A landscape with many valleys, sampled at points; each row gives a point and its height.
From any point a ball takes the steepest step (drop divided by distance) to one of its 6 nearest points. It stops when none of these is lower. Distance is the straight distance between rows; heights are no part of it.
J_275 height 11.1: [149 127 200 118 176 108 146 123 135 145 142]
J_214 height 54.3: [ 86 162  70  81 141 163 117 110 198 121 121]
J_44 height 57.6: [126 130  91 129  89 128 118 130 116 116 122]
J_618 height 39.8: [109 122  75 140  69 132 115 121 101 112 125]
J_646 height 50.1: [104 137  63 121  83 131 115 113 126 103 128]
J_504 height 49.7: [167 117 173 161 138 110 130 153  87 137 126]
J_501 height 34.4: [126 133 211  99 196 130 173  99 176 147 147]
J_677 height 63.3: [ 83 150  38 108  93 137 109  95 150  93 132]
J_321 height 21.1: [177 122 218 170 159  96 142 138  85 150 143]
J_994 height 21.8: [133 132 163  96 175 123 142 129 160 138 133]
J_73 height 78.8: [159 114 149 161 113 119 123 155  86 135 120]
J_689 height 33.3: [112 108  88 168  62 133 115 131  80 122 126]
J_778 height 4.6: [175 115 200 172 152 101 137 146  81 146 136]
J_187 height 51.4: [ 94 159  88  80 160 168 124 118 206 127 123]
J_197 height 48.6: [162 119 169 145 141 111 128 151  99 137 130]
J_295 height 41.2: [128 104 103 180  70 127 115 140  75 133 116]
J_401 height 18.9: [140 129 210 111 185 110 159 111 150 149 145]
J_557 height 43.5: [108 140 205  92 209 153 187  90 195 142 145]
J_670 height 30.5: [166 119 190 146 154 103 136 144  99 140 135]
J_743 height 21.9: [ 85  99  63 168  55 127 112 114  79 111 133]
J_859 height 45.9: [104 153  95  80 152 157 121 119 192 125 120]
J_807 height 28.7: [136 133 140 102 151 124 128 135 153 131 126]
J_43 height 10.4: [148 128 128 126 118 123 120 146 115 128 121]
J_78 height 59.2: [151 123 133 139 115 121 123 148 103 129 120]
J_238 height 56.4: [156 122 151 132 130 119 126 150 111 132 125]
J_210 height 60.2: [ 96 148  58 107  95 137 113 104 147 102 125]
J_623 height 60.3: [ 72 167  37  91 114 150 109  95 183 101 129]
J_939 height 28.5: [ 97 109  67 154  60 130 112 115  89 106 129]
J_340 height 74.2: [167 105 156 180 115 118 125 160  74 139 118]
J_563 height 59.1: [148 103 125 190  84 127 121 153  72 138 113]
J_718 height 39.3: [158 124 163 131 145 111 128 147 114 137 130]
J_358 height 70.0: [145 118 119 148  97 125 120 145  96 127 122]
J_171 height 27.6: [112 135  79 122  86 130 114 121 123 111 124]
J_290 height 32.1: [130 138 127  93 153 131 128 128 164 127 124]
J_11 height 35.1: [104 142 138  81 193 161 147 119 205 134 129]
J_353 height 26.2: [178 110 201 193 146 101 138 151  71 145 129]
J_582 height 39.9: [102 151 111  81 172 160 133 121 202 130 123]
J_879 height 28.9: [119 142 129  85 167 139 133 123 183 131 122]
J_51 height 61.9: [ 93 157  57  96 110 143 111 106 170 108 125]
J_622 height 38.2: [ 88 123  53 133  69 128 112 108 108  96 134]
J_305 height 32.3: [106  96  86 186  57 130 115 128  68 130 123]
J_634 height 53.4: [172 107 176 186 129 110 131 159  72 143 121]
J_608 height 17.7: [158 127 201 128 168 102 141 135 117 143 142]
J_100 height 68.9: [137 132 106 113 113 127 119 134 129 122 120]
J_183 height 36.9: [107 138 161  83 200 155 161 112 198 138 134]
J_521 height 58.3: [112 140  77 110  99 132 114 117 142 114 121]
J_751 height 28.6: [ 77  85  61 181  52 124 108 110  69 115 136]
J_934 height 57.2: [108 152  82  87 132 145 114 116 179 119 119]
J_400 height 37.4: [101 137 169  84 208 165 166 109 202 135 136]
J_15 height 23.3: [168 125 214 150 165  96 143 132  98 149 143]
J_930 height 26.0: [143 130 154 110 154 117 126 138 138 134 130]
J_32 height 45.7: [123 120  90 149  75 131 117 132  97 119 125]
J_820 height 61.3: [145 111 121 164  91 127 119 148  84 132 118]
J_399 height 66.0: [122 138  89 106 105 133 115 126 140 116 120]
J_920 height 20.5: [149 128 176 115 162 109 136 138 129 137 134]
J_128 height 19.3: [144 129 168 104 167 118 137 134 148 138 130]

Where does a ball stop that starts at each point below?
J_214 => J_275
J_557 => J_275
J_295 => J_743
J_73 => J_778
J_677 => J_743
J_618 => J_743
J_340 => J_778
J_197 => J_778
J_400 => J_275
J_11 => J_275
